Each row is a point on a tangle of strands that fork, close into loops and nearly touch. The rows are in no order.
Two points are linked if the straight distance between their rows is under 70.3.
J117: |  -6 | -12 |   2 |   5 |  23 | -12 |  -1 |   7 |  13 |  20 | -12 |  -1 |   7 |  19 |  -2 | -14 |  -5 | -13 |   4 |  23 |   0 |  26 | -32 |  24 |   7 |   5 |  -7 |   2 |
J511: |  -7 |  -8 |   3 | -18 | -11 |   5 | -12 |  22 |  -3 |  -1 |  18 |  16 | -10 | -16 |   3 | -31 |   8 |   5 | -12 |  21 |  -1 |  16 |  14 | -20 |  -7 |  -3 | -34 | -32 |
J909: |  19 | -22 |  27 |  -6 |  10 |  -4 |  27 |   3 |  -4 |   7 |  15 |   8 |   6 |   0 | -23 |  -2 | -18 | -14 |  -8 | -28 |  -7 |   7 | -11 |   9 |   3 |   9 | -17 |  -6 |
J467: |  20 |  34 | -24 |  29 |  -6 | -20 |   6 | -12 |  18 |  -4 |  -4 |  -4 |  -7 |   5 |  -2 |  -7 | -18 |  18 |   5 | -13 |  14 | -25 |  11 | -17 |   4 | -35 |  16 |  25 |
J716: |  40 |  49 | -47 |  16 | -31 |  10 | -34 |  -4 |  15 | -28 |  18 |  19 | -22 |  -8 |  17 |  -1 |  -9 |  -1 | -12 |   1 |  20 | -27 |  19 |   8 |  14 |  -5 |  -7 |   8 |
J980: |  -1 | -36 |  24 | -10 |   9 |  -2 |  19 |  -2 |  -5 |   8 |  -4 |  22 |   3 | -15 |   1 | -16 | -29 | -10 |   8 | -13 |  -2 |  -4 |  -6 |  -6 |  -4 |  13 | -21 |  -9 |
J310: | -28 |   1 | -13 |  18 | -19 |  -8 |   5 |  -4 |  -7 | -32 |  -5 |  -4 | -12 |  -5 |  16 | -27 | -14 |  -6 |  39 |  -1 |  19 | -38 | -10 | -10 | -16 |  -8 | -21 |  15 |
J747: |  -2 |   6 |   4 |   9 | -10 |  13 |  10 |  -3 | -12 | -16 |  15 | -22 |  -4 |  24 |  37 | -21 |  -7 |  -6 |  14 |  -8 |  -8 | -17 |  11 | -14 | -18 |  14 | -26 | -10 |
J395: |  -5 |   0 |  17 |  12 |  11 |  -8 |  23 | -15 | -10 |   5 | -19 | -15 |   4 |  13 |  -4 |  12 |   4 |   0 |  15 |  14 | -15 |   6 | -26 |  11 |   6 |  -1 |  21 |  19 |
J87: |  -4 | -15 |  16 |  13 |  17 |   3 |  12 |   9 |  -8 | -15 |  -2 | -28 |  24 |  30 |  23 |   6 |  21 | -16 |  22 |  -6 | -29 |  32 |  -3 |  11 |   9 |   9 |   0 | -24 |
J679: | -22 |  -1 | -20 |   0 |   8 |  -9 |   8 |  -3 |  -1 |  16 |   3 |   1 |   4 |   4 |   1 |  -1 |   2 |  10 |  14 | -16 |  10 | -17 |  28 | -11 |  -4 |  -8 |   9 |   6 |
J69: | -14 | -21 |  -8 |  -3 |  15 |  17 |  -9 |   9 |   9 | -16 |   2 | -30 |  25 |  19 |  24 |  11 |   3 | -16 |  12 | -21 | -18 |  14 |  13 |  19 |  -9 |  16 |  -2 | -40 |
J779: | -21 |   5 |  -6 |  13 | -25 |  -7 |  -7 |  12 |   2 | -19 |  10 | -32 |  17 |  19 | -24 | -15 |   8 |  -3 |   8 |  17 | -15 |   8 | -15 |  13 |   4 | -10 | -13 | -13 |
J265: | -12 |  19 |   2 | -14 |   2 |  15 |   9 |   1 |  20 |  10 |  14 | -11 |   5 |  -6 | -14 |  -3 |  12 |  -5 | -32 | -20 |  -2 |  20 |  18 |   3 | -25 | -15 |  -4 | -18 |
J685: |  18 |  13 | -16 | -29 | -15 |  -1 | -44 |  -1 |  15 |   0 |   8 |  19 |   1 |  -4 |  -4 |  10 | -12 |  10 | -31 |   7 |   6 |  -5 |  15 |   8 |  20 |   8 |  -1 | -17 |
J650: |   8 |  23 |  -9 |  -5 |  16 |  15 |  -7 | -11 |  -5 |  24 | -21 |  17 | -26 | -21 |  18 |  18 |   5 |   7 | -11 |  -1 |   6 |   7 |   3 | -10 | -34 |  -3 |  14 |  20 |
J643: |   4 | -27 |  18 |  13 |  17 |   4 |  37 |  -1 |  -5 |  11 |  -9 |   4 |   1 |  -1 |  17 |  -4 |  -5 |  -5 |  34 | -12 |  -1 |  -5 |   5 |  -5 |  -8 |  -6 |  26 |  23 |
J325: |  26 |  -3 |   6 | -19 |   3 |   7 | -29 |  -1 |  27 |  17 |   3 |   4 |  -2 |   6 |  15 |   5 |   2 | -12 | -31 |  20 |   4 |  23 | -18 |  31 |  27 |   4 |  12 |   2 |
J168: | -19 | -22 |  45 | -14 |  22 |  -8 |  20 |   4 | -15 |  10 | -21 |  37 |   5 |  -9 | -23 |  15 |  15 |  10 |  16 |  24 |  -2 |   0 | -18 |  -1 |  -4 |  28 |   7 |  11 |
J341: |   4 |  -2 |  44 |  -6 |  19 |  -4 |  19 |  11 |  13 |  19 |   8 |  12 |  15 |   8 | -23 |  23 |  36 |   6 | -15 |  10 |   2 |  15 |  -1 |   7 |  26 |   7 |  33 |  19 |
J471: |  24 |  42 |   2 |  -4 |  -6 |  -4 |   5 | -15 | -16 |  -1 |   9 |   4 | -18 | -11 |  -3 |  15 | -20 |  12 | -16 | -17 |   6 | -13 |  15 | -10 |  -1 |  -5 |  13 |  29 |
J775: |   1 |  31 | -45 |  12 |  -4 |   6 | -15 | -10 |  13 |  -3 |  17 |  14 | -18 | -19 |  10 |  -5 |   2 |  -1 |  -4 | -39 |  26 | -43 |  33 |  -9 | -17 |  -4 | -11 |   1 |
J994: |   0 |  30 |   5 | -16 | -10 | -19 |   0 | -11 | -22 |  -5 |   5 |  20 |  -5 | -19 | -43 |  14 | -20 |  14 |  -6 |  -5 |  11 | -19 |  11 |  -7 |  -7 |  -3 |   2 |  19 |
J774: |  36 |  18 | -23 |  -8 | -20 |  -4 | -26 |  -4 |  22 |   1 |  17 |  15 |  -6 |   6 |  21 | -10 |   1 |  11 | -19 |  11 | -12 |   1 |  18 |   0 |  23 | -15 |  -9 | -22 |
J808: |  19 | -31 |  11 |  15 |  40 |  -6 |  20 |   7 |  19 |  23 | -15 |   0 |   4 |  15 | -13 |  10 |   5 |  -5 |  -8 |  19 |  -4 |  32 | -31 |  17 |  11 |   2 |   6 |  -1 |
J914: |   1 | -34 |  12 |  26 |  37 |  16 |  51 |  -5 |   4 |  15 | -22 |  -6 |  -2 |  -9 |  -7 |  20 |   4 |   4 |  20 |   4 |  -5 |  10 |   0 |  13 |  -9 |   0 |  39 |  26 |
J45: | -26 |   0 | -24 | -15 |   5 |  12 |  -6 |  -4 | -22 |   5 |   8 |  -4 |  -1 |  -8 |   2 |  10 |  11 | -12 |  -5 | -11 |   0 |   1 |  12 |  16 |  -5 |  20 | -11 | -13 |
J150: |  -7 |   1 |   2 |   4 | -17 |  11 | -13 |   4 | -18 | -20 |  31 | -13 |  -9 |  13 |  17 | -28 | -14 |   5 |   4 |  18 |  15 | -36 |  21 | -31 | -22 |  28 | -38 | -22 |
J565: |   0 | -22 | -12 |   5 | -21 | -18 | -22 |   9 |   3 |  -2 | -10 |  11 |  10 | -13 | -29 |  -2 |   6 |   8 |  13 |  15 | -14 |   4 | -14 |   7 |  25 | -22 |  11 |  -5 |
J877: |   3 |  -6 | -30 |   9 | -31 |  14 |  -7 |  -5 |  -6 |  -7 |  13 |  -2 |  -8 | -16 |  13 |  -1 |   9 | -15 |   4 | -18 |  -1 | -15 |   1 |  16 |  18 |  -8 |   4 |  12 |
J591: |  19 |  35 | -38 |  24 | -38 |   9 | -29 |  -6 |  30 | -16 |   0 |   4 | -13 |  -9 |  22 | -21 |  -1 |  -8 |  -4 |   9 |  11 | -13 |  -7 |  10 |   9 | -22 |  -6 |  13 |
J624: |   5 | -17 | -12 |  -2 | -25 |  12 | -22 |  23 |  -6 | -17 |  23 |  -7 |  -3 |   2 |   8 | -15 |   6 |   4 |   4 |   7 | -11 |  -1 |   6 |  -4 |   8 |  -1 | -18 | -19 |
J108: | -13 |  13 |   3 |   3 |  -9 |   3 |  41 | -14 | -22 | -13 |  21 | -25 |  -2 |  22 |  18 | -13 |   6 |  -4 |   2 |   0 | -20 |   1 |   6 |  -1 |   9 |   2 | -24 |  -8 |
J944: | -14 | -19 |  10 | -23 |   3 |   8 | -23 |  -3 |  -5 |  25 | -13 |  32 |  -5 | -20 |  31 | -12 |   6 |   1 |   3 |  12 |   9 |  -4 |   8 | -13 |  -6 |  19 |   1 |  -3 |
J76: |  19 |  46 | -23 |   1 |   4 |  14 |  -3 | -19 |  -1 |   3 |  -8 |   8 | -33 | -24 |  22 |  19 | -13 |   8 | -32 | -17 |  20 | -12 |  17 | -16 | -11 |  -7 |  11 |  24 |
J550: |  31 |  12 |  -7 | -11 | -18 |  12 | -16 | -11 |  30 |   3 |  13 |  -4 |   2 |  -2 |  22 |   8 |  11 |   7 | -27 | -20 | -10 |  -8 |  25 |  -4 |  13 | -21 |  22 | -12 |
J340: |  14 |  16 | -31 |  19 | -24 |   8 | -18 | -10 |  20 | -10 | -19 | -18 |  -8 |  -7 |  14 |  -1 |   1 |   3 | -15 |  16 |  17 |  -3 | -11 |  -3 |  13 | -28 |  26 |  19 |
J464: |  28 | -25 |   9 | -13 |   9 |  -3 | -25 |  13 |  25 |  17 | -12 |  11 |  -2 |   8 |  17 |   1 |   3 |  11 | -13 |  27 |   4 |  18 | -11 |  -3 |  22 |  -4 |  25 |   1 |
J841: |  -8 | -17 | -16 |  -3 |  -4 |   9 | -22 |  13 |  -3 |  -7 | -15 | -16 |  -2 |  11 |  20 |  -6 |  -2 |  -1 |   3 |  14 |  -9 |  11 | -15 |  -2 |  -4 |   5 | -12 | -18 |
J560: | -31 | -39 |  47 | -11 |  10 |  -6 |  38 |   5 | -27 | -27 |  -9 |   7 |   8 |  -7 |   8 |  -8 |  -8 | -11 |  38 |  12 |  -4 |   5 |  -9 |  -6 |   1 |  14 | -11 |  -4 |
J584: |  -3 |  -5 |  29 |  -6 |   9 | -14 |   9 |  -2 |   1 |   1 | -16 |  10 |  20 |  15 |   4 |  -4 |   0 |   8 |   8 |  -8 | -32 |   5 | -12 | -14 |   0 |  10 | -21 | -30 |
J605: |  18 | -18 | -17 | -22 |   4 |  13 | -22 |   1 |   4 |  20 |  -6 |  21 | -22 | -10 |  33 |   4 |   1 |   2 | -12 |  14 |  20 |   8 |   6 |  -1 |  11 |   1 |  17 |   8 |
J160: | -20 |  -3 |  38 | -21 |   0 |  -6 |   4 |  12 | -22 |  -4 |   4 |   5 |  -1 |  -8 | -33 |   1 |  -6 |  -1 |   6 |   9 |  22 |  -1 |  -6 |  -8 | -16 |  10 |   8 |  24 |
J439: | -36 | -23 | -16 |   8 |   9 |  -4 |   2 |   9 | -13 | -14 |  -7 |  -9 |  13 |   2 |   4 |  -7 |  -8 |  -1 |  40 | -13 |  11 | -18 |  24 | -14 | -18 |   6 |  -3 | -10 |
J720: |  -9 |  -2 |  19 | -14 |  -1 | -29 |  -2 |  11 |  -7 |  -3 |  10 |  13 |  12 |  16 | -12 | -16 |   3 |  21 |   6 |  11 | -13 |  -7 |   6 | -22 |  16 |   8 | -27 | -27 |
J268: | -27 |  -8 |   6 |   0 |  -4 |  -8 |  -2 |  -4 | -10 |  -6 | -16 |  -1 |  -3 |  -6 |  -4 | -15 | -26 | -12 |  29 |   6 |  13 | -16 | -21 |   6 | -22 |   7 |  -9 |  21 |
J852: | -24 | -11 | -30 |  -2 |  23 |  16 | -19 |   5 |  20 |  15 | -13 | -28 |   5 |   3 |  -3 |  22 |   5 | -11 |  -6 |  -2 |   7 |  12 |  -8 |  31 | -14 |   0 |  17 |  -6 |
J10: | -21 |   6 |  -4 |  -1 | -11 |   3 | -22 |  -2 |  -1 |  -1 | -29 | -13 |   7 |   3 |  -1 |   2 |  -7 |   1 |   6 |   7 |  -1 |  -7 | -21 |   0 | -17 |   4 |   8 |   9 |
J110: |  10 |  -3 |   8 |   4 | -15 | -10 |  27 |   1 |  -8 |  -6 |  28 | -15 |   0 |  22 |  10 | -18 |  20 |   2 |  -5 |  17 | -11 |  17 |   0 |  -6 |  37 | -14 |  -7 |  -6 |
J463: |   3 | -27 |  20 |  -2 |  18 | -10 | -15 |  26 |  25 |  18 | -16 |  10 |   5 |  12 |  14 | -22 |  -4 |   3 |  14 |  26 |  -1 |  19 | -17 |  -6 |   0 |  -1 |   3 |  -6 |
J133: |   1 |   2 |  12 |  -5 | -20 |  -2 |  19 |  -6 |  -8 | -11 |  25 |  -2 |   5 |  -3 | -28 | -17 | -23 | -11 |  -8 | -18 | -10 |  -9 |  -4 |   9 |  -4 |   7 | -34 |  -7 |
J329: |  -2 |  -1 | -15 |  13 | -15 |   0 | -12 |  -3 |  11 |  -6 |   9 | -37 |  11 |  15 | -12 |  -9 |   8 | -17 | -14 |  23 |  -3 |  19 | -25 |  27 |  25 | -11 |   3 |  -3 |
J562: |  -5 | -14 |  38 |  19 |  53 |  -1 |  36 |   4 |  13 |  11 | -17 |   5 |  22 |  16 | -14 |  31 |  14 | -16 |   7 |  -6 | -16 |  26 | -25 |  34 |   3 |  37 |  -3 |  -1 |
J157: |   9 |  23 |  19 |  -3 |   1 |   2 |  18 | -24 |  -3 |  16 |  -3 |  -7 |  -3 |   4 |   4 |   9 |   2 |  -3 | -19 |  -2 | -18 |  14 | -19 |  15 |  14 |   6 |   5 |  17 |
J642: |   6 | -13 | -22 |   3 | -30 |   9 | -14 |   9 | -22 | -19 |  25 |  19 | -23 | -26 |   1 | -22 |  -6 |  -3 |  11 |   0 |   1 | -21 |  10 |  -8 |  -7 |   3 | -38 | -12 |
J409: | -16 | -15 | -24 |  21 |  -8 |  -8 |   0 |  -2 |   5 | -19 | -30 |   3 |  -6 |  -6 |  17 | -26 | -25 |   5 |  31 |   0 |  -3 | -25 | -15 | -15 |  -8 | -11 | -26 |  -9 |
J365: | -18 |  -1 |  25 | -22 |   7 | -14 |   6 |   2 |   0 |  22 |  -5 |  36 |  11 |  -5 | -18 |   8 |  24 |  10 |   0 |  17 |   0 |  10 |  -2 |   1 |  19 |  11 |   9 |  11 |
J459: |  36 |   9 |  19 |  -5 |   9 | -15 |   3 |  21 | -15 |  -2 |  21 |  -7 |  -7 |  15 | -32 |  23 |   2 |   9 | -20 |   5 |   8 |  24 |   0 |  -5 |  10 |  -9 |  20 |  14 |
J918: |  -7 |   3 | -11 |  -4 | -31 |  -4 | -18 |  -1 | -15 | -16 |  -5 |  12 |   0 | -26 | -32 |   7 |  -7 |  11 |   5 | -16 |   2 | -25 |   5 | -12 | -12 |  -8 |  -3 |   3 |
J485: |  -3 |  14 |  16 | -21 |  -4 |   4 |  -3 |  15 |  18 |   9 |  22 |  11 |   1 |  -3 |  -1 | -16 |  22 |  -2 | -31 |   6 |   2 |  32 |  15 |  -7 |  -6 | -11 | -15 | -21 |
J704: |  -5 |   3 | -13 | -12 | -21 |  25 |   0 | -20 | -24 |  -2 |   4 |   8 | -11 | -32 |   9 |  15 |  12 |  -7 | -15 | -29 |  -6 | -14 |  13 |   1 |  -1 |   7 |  -2 |   4 |
J865: |   1 |  25 | -12 |  -6 |   0 |   9 |  -2 |  -2 |  16 |   6 |   6 | -23 |   1 |  -3 | -19 |  16 |  -3 |   6 | -36 |  -7 |   8 |  12 |  11 |   6 |  -6 | -15 |  18 |   4 |
J403: | -16 |  -7 |  -2 |   8 |  23 |  20 | -10 |  -7 |  -4 |  -9 | -16 | -24 |  19 |   5 |  33 |  16 | -13 | -18 |  21 | -37 |  -9 | -11 |  14 |   5 | -32 |  28 |   1 | -17 |
J981: | -23 | -13 | -10 |   7 |  23 |  -2 |   7 |   3 | -27 |   2 |   4 |  -5 |  -5 | -14 | -16 |   2 | -21 | -11 |  22 | -28 |  23 | -20 |  17 |  -5 | -40 |  11 | -10 |   2 |
J302: |   2 |  -4 |  17 |  -2 |  17 |  -8 |   0 |   0 |  -1 |   6 | -20 |  -3 |  19 |  18 | -14 |  30 |  23 |  12 |  -6 |  -5 | -34 |  16 | -17 |  -3 |   3 |   7 |   8 | -25 |
J748: |  -4 |  -4 |  25 |   2 |  18 |  15 |   5 |   3 | -10 |  -3 |  13 | -22 |  11 |  16 |  29 |  -9 | -13 | -24 |  16 | -31 |  -4 |  -4 |  17 |  -1 | -34 |  26 |  -6 |  -9 |
J764: | -17 |   1 |  32 | -20 |  -8 | -17 |   5 |  15 | -22 | -18 |  14 |  -2 |  -8 |   5 | -22 | -19 | -17 |   8 |   4 |  24 |  25 |  -8 |   1 | -28 | -13 |   4 | -18 |   7 |
J456: |  34 |  18 |  -3 |   6 | -16 | -13 |  -5 |   8 | -24 | -12 |  17 | -15 |  -8 |  11 | -20 |  19 |   9 |  17 |   1 |   4 |  -2 |   6 |  12 | -12 |   8 | -22 |  25 |  14 |
J350: | -24 |  -8 |  42 |   8 |  30 |  -5 |  26 |   5 |   5 |  12 | -25 |  24 |  22 |   6 | -12 |  19 |  38 |  -4 |  22 |  20 | -20 |  22 | -24 |  21 |   7 |  27 |   3 |   6 |
J566: | -29 |  29 |   5 | -23 |   0 |  -9 |  12 | -10 |  -9 |  19 |  -2 |  19 |   2 | -15 | -26 |   5 |  15 |   5 | -22 |  18 |   7 |  19 |   1 |   5 |   9 |   0 |  -1 |   8 |
J761: |  -6 |  -7 |   8 |  -6 |   2 |  12 |  14 | -18 |   4 |  22 | -33 |  32 |  -9 | -26 |  14 |  -5 |  -2 |   6 |   1 |   7 |  -2 |   0 |  -7 | -12 | -17 |   0 |   5 |  16 |
J52: |  14 |  37 | -41 |  25 |  -9 |  -9 | -11 |  -4 |   2 | -25 |  -3 | -16 | -20 |  11 |   0 |   5 | -20 |  23 |   1 | -10 |  25 | -39 |   2 | -20 |  -4 |  -8 |  -1 |  19 |
J919: |  14 | -40 |   6 |  29 |  35 |   8 |  36 | -10 |   8 |  16 | -17 | -12 |  13 |  -2 | -19 |  22 |  18 |  -8 |   8 |   7 | -17 |  26 | -17 |  23 |  16 |  -5 |  29 |   3 |
J960: |  -8 | -18 |  11 |  -7 | -22 |   4 |  17 | -18 |   0 |  -2 | -24 |  27 |  -5 | -33 |  13 | -22 | -15 |   2 |   5 |   0 | -15 |  -8 | -16 | -12 |   3 |  -9 | -19 |  -2 |
J715: |  21 |  27 |   3 |  -6 | -19 |  -4 |  -2 |  -8 |   1 |   1 |  20 |   9 |  -6 |   0 |  -3 | -13 | -16 |  -2 | -13 | -10 |  -6 |  -6 |   6 |   5 |  -7 |  -1 | -17 |   5 |
J147: | -14 |  -6 |  31 |   0 |  45 | -18 |  24 |  13 |   6 |  14 |   2 |  14 |  23 |  23 |  -9 |  16 |  18 | -12 |   1 | -14 |  -9 |  18 |  -7 |   8 |  12 |  25 | -21 | -21 |
J38: |   4 | -15 |   7 |  -9 |  -8 |  -9 | -24 |  12 |  -3 |   4 | -12 |  26 |   6 | -19 | -26 |   3 |  -3 |  12 |  12 |  -5 |  -8 |  -4 |  -2 | -13 | -15 |  -6 |   3 |  -6 |
J8: |  12 |  16 |  -6 |  14 |  -1 |  -1 |   7 |   2 |  26 |   0 |  -1 | -24 |   1 |   4 | -20 |  -3 | -30 |  12 | -17 | -17 |  14 | -10 |   8 | -14 | -17 | -24 |  16 |  14 |
J956: |   4 |  33 |   7 | -21 |   2 |  -2 |  -6 |  -5 |  14 |  14 |  -3 |  16 |   4 | -11 | -22 |  19 |   7 |   6 | -36 |  18 |  11 |  22 |  10 |  10 |  12 |  -6 |  27 |  11 |
J597: | -20 |  -3 | -18 | -15 |   6 |  11 | -28 |   7 | -23 |   2 |  23 |   0 | -11 |  -4 |   3 |  -7 |   3 | -16 |  -1 |   2 |  21 |  -6 |  22 |   3 | -31 |  22 | -26 | -18 |
J357: |   8 |   1 |  38 |  -4 |   1 |  -1 |  27 |   3 |  -1 |   8 |  13 |  -6 |  -2 |  15 |  12 | -11 |  21 | -11 | -13 |  13 |   0 |  31 | -17 |   3 |  24 |  -5 |   3 |  12 |
J333: | -15 |  -6 |  -6 |   8 |  24 |   8 |   0 |  -8 |  17 |  15 | -23 | -21 |  23 |   8 |  -5 |  25 |  16 |  -5 |   0 |  -9 | -27 |  17 | -10 |  22 |  -7 |   0 |  21 | -15 |
J342: |  19 |   3 | -34 |  17 | -24 |  11 | -16 |   6 |   1 | -17 |  25 |  19 | -20 | -21 |   3 | -14 |  -6 |  -6 |  12 | -31 |  12 | -40 |  16 |  -8 | -17 |  -4 | -27 |  -4 |
J516: |  -3 |  -7 | -24 |  24 | -12 |  -3 | -18 |   1 |  29 |   5 |  -8 | -16 |   7 |   1 |   2 | -13 |  -6 |  -8 |  11 |   2 |  20 | -12 |  -8 |  11 |  10 | -22 |  30 |  23 |
J77: |  13 |   2 |  24 |   2 |  17 |  -6 |   0 |  15 |  -1 |   4 |   9 | -25 |  10 |  24 | -26 |  28 |  17 |   4 | -12 | -10 | -15 |  19 |  -9 |   3 |  -2 |   0 |  18 |  -2 |
J916: | -22 |  -4 |   8 | -12 |   3 |   7 | -15 |   4 | -30 |   2 |  13 |  -5 |  -8 | -14 | -18 |  -3 | -17 | -14 |  -1 |  -5 |  36 | -15 |  11 |  -4 | -30 |  20 |  -8 |  10 |
J290: | -17 |  -4 |  -8 |   5 |  25 | -16 |  24 | -10 |  -3 |  23 | -15 |   1 |   5 |   2 | -20 |  13 |  -3 |  11 |   8 |   3 |  -1 |   2 |  -2 |   5 |   2 |  -5 |  17 |  13 |
J785: | -16 | -27 |  28 |   5 |  19 |  -3 |  41 |   4 | -20 | -18 |  -8 |  -4 |  19 |  11 |  21 |   2 |   5 | -10 |  38 |  -1 | -18 |  23 |   4 |  -2 |  10 |  13 |   0 | -11 |
J519: | -22 |   6 | -11 | -16 | -11 | -14 |  -5 |  -2 | -12 |   0 |  13 |   1 |   6 |  10 |   3 | -14 |   1 |  21 |   2 |   7 |   5 | -21 |  28 | -24 |   9 |   8 | -12 | -14 |
J750: |   1 |  11 | -27 |  19 | -23 |  -8 |   0 |   5 | -13 | -36 |   1 |  -4 | -26 |   0 |   7 | -12 | -11 |  11 |  23 |   1 |  34 | -39 |  -6 | -21 |  -3 | -15 |  -5 |  28 |
J422: |  17 | -15 | -19 |  10 |  -2 |   6 |  -8 | -14 |   9 |   6 | -29 |   2 |  -3 |  -1 |  28 |  -1 |  -5 |   1 |  -1 |  -2 | -29 |   7 | -23 |   1 |   6 |  -6 |  -6 | -18 |
J398: |  20 |  -7 | -19 |   2 | -11 |  20 |  -9 | -16 |  21 |   6 |   6 | -16 |  -1 |  -1 |  36 |   9 |   9 | -13 | -11 | -29 | -10 | -12 |   6 |  17 |  18 |  -9 |  20 |  -2 |
J953: |  21 |  18 |   2 |   3 | -32 | -13 |   6 |   1 |  -5 | -24 |  12 | -12 |  -2 |  12 | -11 |  -4 |  -9 |  27 |  -7 |  14 |   5 | -13 |  17 | -30 |  17 | -21 |  12 |   4 |
J835: |  42 |  35 | -45 |   8 |  -8 |   0 | -25 |  -7 |   7 |  -7 |  17 |  -1 | -21 |   7 |  14 |  12 |   0 |   9 | -15 |  -3 |   5 |  -8 |  18 |   5 |   6 | -14 |   2 |  -2 |
J146: |  24 |  -3 |  -7 |   2 |   1 |  -2 | -27 |  -3 |  18 |   7 |  -3 | -12 |   2 |   3 | -16 |   9 |  17 | -14 | -31 |  30 |  -5 |  36 | -35 |  29 |  30 | -11 |   8 |  -7 |

How many points has the smallest loop of links through each point below? Write 0 if it is on no loop.
J715: 9
J10: 13
J584: 0
J566: 0
J325: 0

Name the points in between on the shortest way along the links from the first point to the second, in order.
J471, J779: J76 > J650 > J761 > J944 > J605 > J464 > J325 > J146 > J329
J679, J560: J290 > J395 > J157 > J357 > J110 > J108 > J747 > J748 > J403 > J69 > J87 > J785
J108, J398: J110 > J357 > J157 > J395 > J290 > J679 > J439 > J981 > J916 > J597 > J45 > J704 > J877
J980, J919: J960 > J761 > J944 > J605 > J464 > J463 > J117 > J808
